Each row is a point on a landscape with many peaks, with its height.
A climber steps from a point to the highest of its 2 nearest points, and stops where none of them is higher. Distance is the straight distance between rows; heights are no part of it.
J430 height 567: [-72 19 244 -72 -77 -356 -265 -76 -260 -75 49 -82 -77 -99 -136 43 27 48 -95 88 -383 210 60 -209 75 231 119 -234 -20 388 -153 213 190]
J998 height 638: [-121 135 170 -107 -68 -443 -85 -97 -125 -226 -149 90 23 -31 -29 -116 -80 228 170 202 -236 190 -27 -94 -102 125 119 37 128 267 33 2 187]
J767 height 172: [129 142 239 99 332 -225 149 -39 255 -211 -253 421 190 76 132 -118 -213 303 318 214 -211 53 -256 6 212 -36 95 285 37 -165 3 -72 177]
J661 height 376: [51 62 133 -50 316 -19 102 90 -74 -80 -82 209 -48 -44 24 63 9 -47 11 132 1 69 -70 169 321 -112 114 187 6 6 -275 48 -92]
J118 height 344: [77 82 -217 -142 -175 17 201 35 97 -99 -188 110 153 111 178 -189 -109 -124 241 37 95 -51 84 185 -298 -57 36 289 216 -70 224 -302 -30]
J99 height 627: [86 38 6 -41 -145 -15 -115 40 -264 -6 272 -406 -204 122 2 98 106 -108 -337 -350 4 74 125 -277 -37 -10 -64 -250 8 304 -36 156 15]
J755 height 222: [119 93 17 -47 -63 -234 26 -48 116 -196 -163 163 -192 77 90 30 -70 -140 109 -183 95 -81 93 135 -33 -148 -247 291 91 72 4 -282 12]
J193 height 708: [-267 147 -65 -62 -457 -221 -32 -102 75 -41 -28 -19 158 -6 -4 -321 -89 96 42 296 -17 72 1 107 -606 189 -8 -32 32 -35 191 -96 196]
J56 height 304: [33 16 323 -36 169 -208 -133 -71 -66 -81 -45 302 37 -44 -167 113 -43 192 -85 144 -292 56 -15 -33 426 217 30 -45 -19 95 -151 222 105]
J175 height 139: [-22 27 168 152 272 264 279 177 42 130 -17 142 463 75 -46 -202 -64 395 50 297 -159 177 -161 37 430 342 218 -93 -89 -325 83 327 75]
J634 height 602: [-106 69 245 -96 -76 -430 -177 -76 -144 -81 -71 105 76 -56 -54 -75 -52 267 26 241 -380 227 -65 -107 33 285 204 -98 57 333 -35 194 223]
J702 height 431: [-145 -36 -96 39 9 172 -38 -91 45 20 -4 -58 -86 -119 -43 -50 18 -195 7 114 42 -220 104 86 -223 -104 -4 101 -157 -144 -84 -64 -102]
J302 height 371: [-19 -166 28 270 76 483 240 118 -35 224 195 -288 337 43 -136 -190 107 -42 84 -104 278 337 -258 -212 511 64 94 -370 -116 -175 180 281 -42]
J993 height 107: [-17 107 -144 70 -257 62 -80 -9 254 -21 26 55 -34 -47 15 -60 -100 -303 -162 -70 99 -347 228 267 -430 -191 -263 23 -77 -241 48 -158 45]
J384 height 536: [5 96 -118 -139 -90 -8 161 42 -23 27 -185 -76 163 77 248 -183 -39 35 185 56 47 203 21 -165 -133 57 142 29 273 212 266 -131 13]
J293 height 634: [-70 74 23 -56 20 -289 -129 -255 -10 -187 -166 51 -247 -171 -80 -88 -33 -62 207 159 -230 -22 -42 54 -252 -35 -69 308 -111 97 7 -238 10]
J221 height 523: [-48 -19 -358 -248 -309 230 3 49 23 54 -19 -178 66 -43 -36 -135 -41 -110 -77 89 -5 -165 176 13 -621 -26 -36 -15 111 41 213 -101 -52]
J959 height 477: [90 -56 39 -70 50 -46 -313 -138 -63 -19 157 -181 -528 -98 -69 268 122 -7 -109 -142 -80 -84 -56 -230 -135 -107 -213 -1 -94 247 -243 -131 -29]
J762 height 258: [39 1 153 125 -56 72 38 89 -147 83 211 -59 322 4 -234 -130 110 199 -130 134 -138 236 -36 -59 493 387 141 -340 -118 -86 20 469 147]
J342 height 266: [26 -18 39 -121 201 -49 -187 -85 -167 2 -86 -71 -317 -253 -155 57 130 6 71 190 -194 28 -75 -243 74 22 87 45 -108 272 -164 12 -97]
J417 height 688: [170 -116 -196 -135 -198 197 -5 100 -151 91 233 -376 -52 153 94 77 118 -115 -242 -427 105 -24 163 -320 -58 -93 -139 -243 162 291 180 113 -83]
J776 height 583: [-21 7 184 -53 85 -332 -193 -217 42 -206 -92 204 -289 -125 -64 28 26 69 170 87 -220 -24 -119 -78 -39 -32 -165 208 -52 148 -112 -228 116]
J378 height 511: [122 -26 -293 -203 -114 324 45 259 -211 -9 9 -132 -26 144 34 150 9 -228 -162 -84 169 -91 204 67 -263 -73 41 110 195 87 18 -19 -265]
J211 height 549: [107 -2 233 -35 122 -348 -209 -103 79 -116 -44 310 -380 -126 -98 209 -20 58 23 -42 -109 -60 -117 -41 205 -83 -173 166 -58 165 -312 -146 116]
J838 height 448: [-25 -16 -126 -15 -178 171 68 88 -209 140 169 -452 132 11 -16 -233 88 -65 -72 71 43 246 -4 -196 -34 167 346 -262 -19 207 46 371 -102]
J477 height 109: [-43 94 127 108 247 142 175 61 32 -12 -25 285 314 42 -146 -31 -86 189 11 263 -134 15 -87 364 356 229 116 177 -118 -377 -146 252 -40]
J847 height 225: [91 90 -7 -32 139 -207 -192 46 -63 -132 66 98 -443 19 -58 347 25 -183 -210 -121 22 -179 32 146 -3 -246 -112 232 -96 -7 -322 -179 -168]
J11 height 316: [85 -64 173 63 525 208 170 68 7 52 -71 300 129 -107 35 90 -24 135 179 163 -90 196 -222 0 587 -2 300 34 -53 -195 -191 57 -61]
J713 height 582: [214 42 -326 -279 -233 -2 -238 178 -283 -95 96 -235 -167 131 -41 164 -24 34 -139 -189 -151 -108 282 -84 -668 -14 -40 9 231 284 144 -56 -108]
J743 height 292: [-148 -59 -36 -13 126 258 93 -14 -95 95 0 -217 -9 -119 -50 -99 97 -45 21 65 105 19 -28 -158 109 65 123 -70 -51 24 8 210 -129]
J720 height 248: [166 16 -29 -123 -38 -187 -82 108 -95 -25 84 -52 -389 66 73 235 24 -25 -255 -379 90 -105 86 -204 -24 -132 -263 25 114 357 -53 -176 5]
J580 height 171: [-20 -12 201 186 10 -26 21 40 -4 125 192 -116 79 -7 0 -84 162 107 -115 -146 162 58 -44 -127 487 104 -195 -354 -71 -27 -4 273 162]
J570 height 317: [-93 123 -45 -108 -46 -209 -168 50 -205 -221 -126 -73 -181 3 -136 74 -107 -135 -27 258 -153 31 61 177 -403 17 49 224 -40 83 -165 -23 -75]
J320 height 293: [53 -231 140 115 528 260 165 -43 76 157 -37 195 61 -148 21 115 77 158 175 22 -56 181 -271 -217 643 -57 310 -97 -64 -49 -66 13 -43]
J880 height 593: [-255 87 -108 -24 -367 14 7 27 28 204 44 -307 318 14 56 -377 83 128 -75 245 16 105 -45 -106 -214 263 98 -342 -34 -29 172 238 143]
J263 height 572: [-4 14 244 -18 4 -323 -95 -118 -94 15 -43 77 220 -102 -26 -190 5 297 43 184 -385 204 -68 -238 243 288 224 -279 13 191 51 260 299]
J544 height 486: [-87 -40 294 33 22 -304 -206 -109 -71 -108 161 52 -355 -14 -158 279 35 60 -334 -185 -93 -103 -22 -38 162 7 -286 -96 -188 29 -287 12 93]
J575 height 255: [72 -142 143 120 331 219 233 54 43 223 -83 -73 297 -51 21 -110 8 276 160 173 -161 283 -243 -376 460 131 372 -191 -82 -76 136 251 79]
J525 height 95: [71 103 142 131 305 54 251 101 159 -158 -122 346 389 136 31 -80 -171 166 159 300 -257 82 -155 391 219 139 298 299 -71 -366 -207 169 43]
J199 height 319: [3 25 223 3 285 -154 -56 -168 74 -66 -125 286 61 -62 -27 -29 9 312 94 190 -263 35 -97 -168 375 106 97 -2 -33 51 -42 102 164]
J364 height 299: [146 -358 -282 -105 55 453 51 29 -13 193 49 -142 41 83 75 253 55 -241 38 -375 215 -127 62 -133 72 -245 -57 -11 155 87 192 -175 -277]
J906 height 585: [-48 129 89 -109 9 -266 77 -11 -29 -79 -231 17 87 44 181 -202 -78 172 174 179 -51 247 -91 -202 -42 66 191 12 202 215 142 -22 144]
J435 height 275: [-30 -8 247 26 -58 -121 -102 -26 -248 -35 158 -12 165 42 -268 -2 71 219 -213 119 -252 150 -12 -57 354 370 95 -283 -86 44 -100 478 156]
J872 height 452: [-163 28 264 26 -86 -289 -259 -110 -106 -139 53 7 -140 4 -123 167 -31 -49 -205 9 -161 -109 8 127 -89 88 -274 29 -160 49 -179 63 139]
J333 height 80: [27 166 46 166 133 -31 234 13 268 -143 -240 219 261 69 97 -183 -229 51 191 257 -149 -14 -137 432 19 48 239 390 -109 -288 -114 2 18]
J819 height 609: [39 96 -231 -239 -402 -43 -225 66 -292 -53 99 -316 -14 90 27 10 8 29 -116 -61 -113 58 254 -111 -698 98 21 -117 265 292 146 -37 -27]
J699 height 260: [27 99 51 -132 -184 -247 -125 11 -131 -47 60 -128 -229 109 60 57 8 -30 -143 -186 -38 -30 123 -134 -175 -19 -244 -20 181 286 75 -127 79]
J31 height 152: [-131 183 -36 -17 -307 -292 2 -61 61 -284 -72 116 20 105 -43 -137 -134 -168 87 153 -69 -60 63 399 -487 -6 -41 289 67 -26 44 -157 109]
J160 height 537: [-52 6 133 22 21 -69 -1 -75 -40 143 -62 -94 279 -54 44 -238 42 282 69 228 -182 133 -95 -234 231 263 194 -246 -48 34 93 275 157]
J290 height 108: [-83 -54 102 328 369 307 137 65 75 70 79 251 336 -21 -102 -25 51 246 72 63 124 76 -94 259 525 127 -7 -76 -176 -598 -46 202 -1]
J368 height 417: [24 121 -56 -120 -288 -56 -201 54 -159 -92 162 -202 -179 168 -26 188 -8 -39 -410 -175 -71 -191 207 111 -630 -96 -240 -38 74 44 65 -99 58]
J85 height 382: [48 9 -209 -149 7 140 -119 -49 -80 -13 -28 -100 -222 -64 -34 140 11 -174 -39 -8 -11 -185 136 -3 -316 -154 -97 181 -39 32 -1 -148 -158]
J789 height 519: [-81 173 -41 -128 -315 -219 -21 168 -286 -52 22 -227 33 66 18 -73 10 -23 -63 116 -72 290 137 -29 -236 242 281 -134 197 318 -74 174 5]
J810 height 273: [-79 80 95 -39 -168 -264 -101 -129 -100 -37 50 -144 -43 -1 119 -132 44 24 -43 -26 -74 47 35 -211 -109 102 -179 -167 110 250 87 -34 187]
J896 height 160: [65 138 217 57 257 -157 148 98 215 -112 -206 344 422 129 88 -150 -209 473 200 360 -338 83 -208 -22 179 120 231 171 5 -245 55 131 135]
J750 height 226: [157 -8 199 168 341 161 35 36 13 69 126 369 310 -9 -220 98 48 365 20 32 -136 116 -95 -96 729 208 53 -136 -53 -296 -27 303 49]
J163 height 211: [61 -24 215 204 260 67 -9 6 -7 -9 178 325 148 -105 -252 125 67 204 -106 -7 51 58 -75 124 711 148 -71 -178 -133 -278 -133 238 4]
J145 height 485: [166 -21 -159 -29 36 109 -187 45 -9 18 252 -113 -390 78 -36 363 73 -80 -375 -394 184 -208 166 -43 -207 -265 -208 -20 -60 -56 -39 -132 -155]
J54 height 272: [1 -246 213 82 356 250 230 -21 87 230 -112 -36 161 -59 122 -23 16 139 212 73 -54 160 -281 -383 504 -35 300 -183 -4 33 120 56 29]
J323 height 481: [-39 -109 34 182 156 -51 -150 -81 75 0 213 168 -361 -128 -42 371 88 48 -164 -250 236 -70 -31 50 342 -232 -157 -48 -205 -154 -337 -41 -177]
J38 height 467: [142 -60 14 8 -98 24 133 66 -56 121 64 -273 42 11 160 -109 145 -148 1 -169 33 225 -3 -384 224 31 146 -292 192 367 112 241 44]
J617 height 419: [64 107 46 -144 190 20 80 219 -217 -77 -43 2 -112 1 -7 110 39 -184 -29 193 51 85 7 125 76 -33 110 176 120 177 -244 70 -177]
J354 height 56: [-28 7 82 206 183 -136 -139 -209 244 -64 -77 277 -78 -136 -25 58 -45 -19 134 -23 1 -178 -39 262 191 -78 5 229 -296 -308 -231 -74 -40]
J952 height 647: [-49 50 -168 -2 -102 319 246 178 46 59 3 -9 143 111 85 -39 31 -191 -73 62 251 -65 96 254 -104 -14 -31 112 63 -167 -47 -19 -133]
J245 height 43: [26 144 42 189 86 -192 -129 -169 213 -150 -57 232 -94 -86 -48 17 -142 -245 75 -21 -84 -213 0 475 59 -131 58 380 -336 -341 -287 -113 -83]
J876 height 723: [-94 93 -121 -140 -129 -188 -60 -95 -101 -88 -82 -99 -169 -98 -29 -135 -16 -29 137 92 -116 -41 84 -71 -462 -1 -87 128 30 136 148 -235 -3]
J165 height 466: [128 31 -191 -192 73 258 169 248 -267 18 -35 -104 -89 103 55 118 37 -221 -78 27 147 74 79 92 -52 -52 88 148 179 106 -150 22 -274]
J976 height 529: [-40 -104 -185 -11 -88 162 -28 -156 228 145 43 -75 -51 -80 98 -90 72 -141 -10 -203 205 -269 91 -94 -115 -205 -289 -120 4 -113 211 -208 17]
J715 height 535: [39 -10 311 -96 25 -333 -232 -7 -276 -49 104 -19 -304 -85 -125 200 87 -3 -191 -55 -300 97 -1 -189 117 43 1 -168 -44 448 -282 140 120]
J379 height 329: [-99 -121 -22 123 60 384 154 -18 -76 199 190 -343 158 -28 -119 -180 113 -56 -45 4 137 146 -109 -241 332 -1 92 -255 -102 -63 109 275 -60]
J43 height 488: [-101 92 58 146 81 155 267 60 325 96 -162 125 391 102 55 -308 -194 311 125 359 -50 -32 -193 276 -27 189 159 152 -235 -485 88 145 96]
J500 height 615: [-171 128 -163 -258 -321 -345 -133 -59 -178 -128 6 -168 16 -4 -33 -209 -41 111 119 74 -60 317 130 -165 -604 215 128 -51 199 297 145 -119 46]
J737 height 347: [-233 135 -68 -169 -288 -337 -166 34 -151 -219 -101 31 -31 21 -172 -37 -175 -12 86 353 -152 160 -3 211 -621 197 202 231 -3 114 -61 -48 -25]
J186 height 207: [13 162 45 41 -26 -158 -128 69 -67 -199 100 35 -273 53 -87 282 -74 -288 -219 -40 9 -164 86 327 -162 -124 -91 233 -71 -105 -276 -86 -138]
J766 height 241: [95 14 156 94 167 167 30 18 -56 93 166 214 405 -8 -317 -18 111 340 -102 66 -180 157 -56 -107 616 440 32 -277 -97 -251 115 448 87]
J471 height 188: [154 83 211 19 269 -234 175 -16 207 -120 -280 265 -6 6 173 -48 -120 68 290 89 -91 23 -181 60 169 -172 65 272 101 14 -46 -180 96]
J522 height 193: [252 95 -194 50 -107 -94 -210 -71 197 -92 16 163 -273 -38 10 167 -132 -402 48 -321 68 -337 212 351 -305 -277 -95 429 -149 -187 -99 -359 -174]
J723 height 655: [-132 102 -173 -218 -270 -184 -179 -49 -180 -168 -49 -144 -42 38 -10 -85 -40 18 28 90 -33 71 152 -20 -642 126 4 57 170 166 117 -174 68]
J282 height 249: [36 110 33 -148 -204 -452 -116 -6 -178 -256 -1 32 -256 69 9 117 -52 -64 -29 -75 -35 -21 84 73 -326 -42 -237 129 162 340 -6 -235 58]
J693 height 646: [117 -207 -245 -121 -273 314 111 100 -138 180 113 -294 190 151 125 -21 0 -144 -92 -334 197 -85 156 -261 -63 -68 -115 -208 223 190 300 11 -103]
J692 height 516: [307 -56 -267 -171 -95 248 -164 216 -214 -7 198 -191 -247 158 -37 357 32 -64 -364 -326 18 -251 218 32 -411 -227 -119 70 83 21 10 -31 -169]
J961 height 571: [-97 -92 -5 251 254 453 363 173 100 230 8 -5 282 69 26 -25 38 -48 86 -4 378 165 -199 119 329 -27 -7 -161 21 -332 78 52 -45]
J529 height 242: [174 3 8 -106 143 -159 -72 94 15 -67 -60 181 -425 -48 30 248 25 -198 -31 -150 124 -81 8 -20 155 -215 -140 167 51 172 -227 -263 -175]
J986 height 396: [-171 74 37 -86 -293 -170 -193 -1 -129 -156 76 -167 -148 163 -83 157 -66 -92 -262 27 -141 -103 144 213 -620 9 -175 30 -17 39 -54 -50 87]
J86 height 271: [66 -70 184 -32 60 -174 -17 -37 70 64 -15 67 -251 -57 122 79 134 62 -27 -217 126 34 -49 -245 333 -109 -148 -104 69 305 -88 -101 130]
J674 height 438: [70 -47 132 103 -88 -50 63 16 12 174 90 -268 83 -4 105 -246 217 3 20 -132 -61 183 -97 -457 369 82 89 -391 6 249 102 250 116]
J690 height 446: [-3 43 -39 -9 -109 -21 -241 -6 -75 -114 283 -132 -331 104 -114 320 47 -99 -493 -248 -1 -275 191 66 -472 -198 -282 -40 -86 -56 -58 -90 6]
J808 height 405: [130 -203 -41 129 124 341 199 97 -64 145 244 -158 -74 19 -45 169 128 -193 -67 -389 336 249 -78 -228 477 -202 21 -261 88 150 8 73 -193]
J565 height 361: [274 -128 -186 -98 113 272 26 198 -158 85 171 -32 -264 17 5 366 60 -143 -245 -378 264 -2 70 -78 172 -296 -113 35 124 110 -125 -101 -318]
J623 height 404: [-97 -203 -4 92 174 216 182 -84 202 315 -153 -171 196 4 157 -113 29 -12 241 -27 193 9 -196 -328 116 -79 12 -130 27 -67 324 -139 40]
J250 height 359: [94 -178 -273 -129 69 191 -120 -66 -10 48 -10 -110 -299 -114 51 163 81 -153 106 -191 32 -231 100 -187 -210 -245 -124 115 3 80 15 -231 -227]
J88 height 190: [-17 50 193 186 103 48 68 125 -107 0 242 55 21 28 -126 68 70 120 -206 -145 145 152 -36 67 614 125 -142 -233 -41 -133 -147 307 83]
J441 height 489: [-84 -61 -135 -68 -148 49 11 -175 167 96 -100 -71 6 -85 106 -214 1 -47 139 -12 88 -148 41 -108 -321 -109 -172 6 36 -101 336 -270 58]
J359 height 168: [-145 99 114 71 -260 -398 -128 -79 -11 -309 -102 119 24 85 -163 22 -216 -185 -4 162 -204 -106 -3 449 -383 42 -18 307 -194 -66 -195 -16 116]
J833 height 503: [87 -13 137 -26 74 -157 -320 -21 -267 -56 230 -174 -505 -3 -132 312 119 -31 -210 -127 -201 9 21 -293 -83 -11 -75 -110 -79 332 -251 66 -4]
J908 height 487: [-154 -8 -216 -111 -233 111 82 -41 102 91 -95 -164 160 -104 82 -281 -42 -73 35 181 93 -118 79 -28 -464 -17 -47 -45 -5 -80 340 -147 43]
J671 height 301: [70 -39 248 0 167 -175 -58 -115 89 57 -96 74 -101 -117 95 -98 87 213 148 54 -152 107 -132 -379 384 88 81 -198 21 248 2 80 206]
J21 height 141: [15 190 -148 -142 -359 -284 -128 -76 -58 -298 10 44 -89 50 -94 32 -190 -225 37 36 -154 -102 142 286 -711 -24 -86 295 24 25 70 -261 7]
J316 height 554: [-7 -158 -215 53 6 445 368 185 170 205 -77 20 295 132 143 7 -11 -256 15 -112 359 -48 29 254 36 -109 -66 11 177 -226 122 -113 -116]
J601 height 377: [-35 62 -109 68 -105 70 254 35 276 70 -227 111 222 66 238 -251 -86 -69 200 131 128 -82 -3 228 -214 -46 18 136 68 -251 208 -189 97]
J475 height 309: [-25 -141 -61 -34 239 237 103 -71 -8 121 -103 -100 -114 -105 19 59 98 -77 137 34 122 39 -59 -140 171 -114 98 -6 -23 63 -3 -37 -119]
J389 height 551: [307 -80 -341 -286 -121 223 -113 243 -239 -65 44 -115 -99 111 71 172 -48 -55 -63 -223 -6 -207 244 -20 -422 -147 -96 129 230 145 171 -119 -245]
J768 height 381: [193 -221 -100 -31 191 276 124 107 -41 191 94 -52 -208 18 76 276 122 -249 -53 -383 340 116 -36 -242 388 -276 -4 -80 128 203 -51 -110 -296]
J836 height 206: [258 75 -113 22 -5 -204 -95 -50 162 -161 -58 209 -273 -53 45 125 -91 -261 127 -271 79 -197 104 184 -65 -264 -165 436 -19 -34 -91 -386 -137]
J633 height 437: [-65 -183 -99 28 92 310 293 4 179 246 -215 -98 263 25 209 -98 -75 -65 228 25 220 14 -75 -80 -29 -127 86 1 90 -133 347 -156 -38]
J607 height 290: [-23 -16 319 -63 -28 -260 -193 -34 -232 -133 33 200 83 20 -297 158 -4 138 -193 151 -322 55 -20 59 308 328 52 -125 -89 95 -228 364 154]
J82 height 87: [-130 -34 16 361 280 212 176 22 220 89 7 195 213 -43 44 11 17 37 119 -21 243 -40 -77 333 386 -52 -3 26 -194 -527 -73 50 -75]
J742 height 369: [-276 143 36 -86 -261 -275 11 -10 -22 -163 -171 55 106 111 -80 -113 -192 120 54 368 -97 134 -14 290 -408 287 201 166 -3 1 -63 64 27]
J476 height 576: [221 -185 -410 -277 -364 506 -88 188 -142 110 215 -303 119 91 -25 33 52 -51 -244 -297 11 -220 243 -144 -454 -139 -46 -163 198 136 260 84 -96]
J226 height 238: [6 164 76 -163 -187 -561 -118 -86 -189 -309 -84 104 -209 -1 -89 17 -39 -11 214 29 -185 151 -15 -1 -356 18 -115 186 154 330 83 -275 122]
J535 height 150: [-29 94 182 105 184 -12 181 85 164 33 -142 219 501 149 55 -181 -105 477 51 327 -211 79 -195 35 248 321 169 -77 -37 -237 88 258 173]
J461 height 68: [21 -71 46 313 308 25 -2 -168 322 41 9 352 152 -108 6 32 -88 47 206 -20 1 -123 -56 320 380 -56 129 148 -291 -492 -194 -24 -78]
J687 height 566: [-101 114 60 -70 -227 -134 -98 67 -293 -25 163 -331 -88 94 -8 49 87 -88 -247 -51 -59 138 155 -79 -132 143 30 -195 107 266 -104 237 67]
J20 height 594: [-189 65 123 104 -55 -277 -55 -227 157 -130 -162 100 113 -61 -17 -287 -91 165 120 276 -197 -69 -89 68 -116 138 -37 102 -159 -183 143 -71 252]
J328 height 342: [-156 -63 78 219 194 31 -18 -163 251 137 -139 -29 201 -95 -3 -167 37 232 125 160 12 -118 -126 -71 175 56 -121 -108 -199 -281 130 69 166]
J434 height 259: [143 -54 62 -54 238 -27 34 35 30 56 -25 125 -349 -80 101 195 107 -95 10 -163 186 25 -65 -176 350 -170 -13 -39 115 271 -158 -105 -34]
J22 height 550: [-172 50 38 43 -149 -71 68 -51 17 108 -81 -183 304 -1 114 -351 20 192 18 246 -51 142 -130 -149 -70 255 94 -267 -22 7 206 178 204]
J944 height 502: [54 -46 -101 -81 -172 30 151 37 -19 177 -116 -268 212 108 181 -242 96 -33 107 -77 68 148 -22 -289 -33 39 139 -191 248 268 274 35 14]
J519 height 131: [67 64 -297 -172 -393 16 -171 20 -10 -159 31 15 -64 -29 -101 13 -99 -188 -69 22 -114 -242 257 241 -847 -36 -70 181 51 -44 172 -330 12]
J954 height 189: [38 172 37 21 -172 -262 -104 -57 33 -216 -27 82 -188 90 -94 155 -189 -340 -84 -24 -53 -184 46 447 -307 -96 -111 350 -151 -103 -273 -131 -43]
J704 height 480: [-116 -178 4 302 198 403 239 91 18 183 140 -12 152 35 -9 81 133 11 73 -202 423 173 -143 10 552 -124 -95 -260 -63 -297 33 33 -100]
J624 height 518: [-29 -139 33 220 260 225 81 -40 64 108 116 100 -45 -104 27 175 110 71 24 -152 312 76 -92 32 512 -150 -8 -141 -39 -169 -144 2 -119]
J823 height 540: [-135 42 101 141 22 -94 10 -107 225 -26 -187 190 319 3 -46 -309 -154 296 54 351 -248 -81 -132 212 -84 200 41 107 -236 -297 72 128 152]
J815 height 645: [-243 127 -159 -120 -360 -93 -32 -29 -40 102 -4 -209 212 48 40 -277 -24 98 -41 265 70 105 66 -17 -519 240 119 -207 88 107 142 103 54]
J556 height 610: [68 -136 -317 -177 -318 445 118 176 -75 209 129 -391 258 147 34 -122 65 -152 -149 -162 194 -77 146 -150 -272 -45 29 -225 153 128 280 117 -74]
J835 height 121: [128 57 -221 -67 -286 27 -197 -3 116 -122 62 4 -151 -13 -12 84 -78 -302 -158 -174 -33 -345 309 209 -647 -199 -179 138 -61 -184 75 -304 20]
J868 height 648: [-228 123 83 -51 -235 -364 -49 -212 34 -133 -154 49 130 -56 -30 -325 -119 204 193 265 -157 82 -89 10 -370 143 -12 65 -25 -57 252 -133 225]
J828 height 60: [5 170 24 69 108 -124 43 -57 95 -148 -158 227 57 -27 -26 -104 -132 -214 128 219 -88 -77 -7 499 -12 25 185 397 -197 -256 -262 2 -55]
J480 height 398: [-286 112 12 -23 -275 6 128 46 -49 -1 -12 -38 194 94 -50 -176 -67 153 -43 446 33 69 -32 268 -234 289 199 43 -19 -42 -79 237 63]
J460 height 418: [-31 -229 31 371 143 511 175 132 8 215 259 -149 289 -23 -120 -28 101 63 121 -166 416 346 -254 -111 618 -49 -56 -366 -88 -316 112 175 -21]
J844 height 552: [87 -103 -353 -262 -338 306 -142 30 -59 42 75 -183 58 7 -7 -82 22 -22 -120 -189 -33 -212 255 -168 -575 -88 -157 -130 143 121 364 -139 -57]
J886 height 581: [-62 -136 -89 247 173 216 67 -10 213 105 121 101 -67 -89 77 178 132 -108 35 -206 351 -109 -3 170 290 -257 -75 -42 -68 -301 -148 -140 -199]
J754 height 325: [151 -67 -263 -171 -166 139 125 73 84 -15 -168 81 61 41 218 -11 -68 -160 169 -152 102 -165 174 125 -244 -144 -130 219 239 35 232 -272 -142]
J437 height 579: [0 -75 -194 94 -13 184 -64 -83 220 50 79 50 -120 -84 77 99 47 -176 -73 -277 291 -338 145 67 -112 -292 -213 41 -50 -195 10 -234 -109]
J107 height 482: [-36 54 -177 -103 -255 -50 5 96 -190 102 55 -395 88 20 74 -214 108 -48 -18 40 -42 321 102 -256 -148 192 381 -226 176 370 53 252 -78]
J295 height 506: [-198 71 41 74 38 9 27 -113 41 -26 -81 37 60 -56 -38 -132 -30 -3 -28 231 -56 -125 12 204 -7 58 -27 80 -166 -231 -80 100 -46]
J804 height 498: [99 -32 305 11 73 -146 -111 53 -126 57 127 67 -253 -138 -60 90 106 29 -165 -123 -114 134 -36 -264 445 15 54 -276 -39 376 -243 246 182]
J454 height 432: [149 -120 52 67 -12 222 195 90 -83 172 253 -309 -33 -7 -1 25 217 -182 -43 -281 212 207 -64 -298 468 -79 102 -313 70 269 46 235 -51]
J636 height 285: [-5 55 192 -51 -86 -330 -91 -86 0 -7 -26 -48 -155 -43 136 -118 106 120 23 -90 -97 92 -55 -246 176 30 -117 -197 81 313 22 -9 237]
J304 height 205: [70 164 78 -53 -6 -283 123 -45 163 -239 -235 185 -36 44 82 -88 -92 4 238 31 -21 22 -54 137 -56 -115 -74 326 150 31 78 -295 104]
J573 height 125: [-124 3 113 166 220 256 185 85 -2 66 34 116 314 38 -83 -94 31 202 69 196 22 127 -114 125 411 183 87 -56 -105 -350 -13 249 36]
J309 height 429: [-62 79 31 214 144 164 375 78 385 106 -233 127 353 71 270 -250 -204 93 264 228 58 -50 -153 199 -65 9 82 168 -39 -408 164 -93 106]
J598 height 517: [-37 -63 177 74 153 -243 -211 -171 81 -53 96 240 -273 -101 -127 218 46 118 -132 -79 -19 -155 -69 81 288 -77 -185 14 -198 -31 -319 3 10]
J196 height 443: [-244 128 67 54 -193 95 -9 23 20 4 40 -59 104 43 -104 -136 11 27 -139 277 75 -84 60 246 -148 157 -23 -62 -133 -177 -60 231 72]
J403 height 343: [81 6 181 72 420 -23 58 -51 80 -65 -128 380 75 -55 -31 40 -59 167 117 172 -131 9 -173 73 455 -41 139 94 -21 -93 -214 97 8]
J274 height 368: [-117 -63 52 101 122 41 58 -151 166 170 -190 -81 66 -102 141 -196 29 196 190 130 7 -81 -134 -247 77 2 -11 -78 -49 -111 214 -62 133]
J945 height 530: [23 -11 -101 64 -61 -29 -141 -47 179 -35 149 28 -339 -41 10 213 29 -155 -164 -337 184 -305 179 79 -166 -230 -257 63 -110 -139 -116 -210 -110]
J773 height 335: [39 -208 -164 -69 210 187 30 -68 64 127 -132 -30 -190 -114 93 130 33 -190 210 -96 151 -108 1 -98 31 -177 28 209 28 65 1 -244 -235]
J402 height 491: [-81 -97 -40 139 198 288 339 66 190 179 -90 1 217 74 180 3 -23 -112 136 -49 261 18 -40 139 201 -137 22 -6 100 -247 86 -89 -85]
J252 height 654: [-85 -131 -176 233 84 168 33 -110 328 139 4 118 -64 -117 107 65 42 -145 155 -181 290 -243 20 147 68 -296 -64 23 -143 -324 -6 -219 -146]
J419 height 310: [213 -346 -284 -200 -73 298 1 51 21 69 -95 27 -32 49 156 147 -54 -128 57 -347 150 -233 109 -33 -98 -140 -120 77 248 100 290 -299 -219]
J395 height 454: [59 -184 -146 112 104 44 -98 -142 209 113 177 149 -443 -92 99 355 166 -39 -23 -334 317 -129 -36 -87 207 -277 -117 12 -52 -12 -283 -204 -234]
J261 height 286: [-68 56 17 -113 172 -138 -218 -23 -232 -71 -123 -81 -250 -139 -176 84 -35 -93 61 236 -249 37 -21 -49 -128 92 53 149 -115 192 -220 20 -80]

Call two points neighbours if one is among the 2 nearest of the other. Go from one point of each pair to the other, from neighbour to neighbour, staying as high as possible. Name the lowest point that can't be avoided.
J998 and J193 -> J160
J417 and J437 -> J908
J417 and J876 -> J145
J952 and J961 -> J402

Where does a climber stop that starts at each point below?
J354 -> J755
J908 -> J417
J835 -> J636
J261 -> J295
J118 -> J193
J245 -> J755
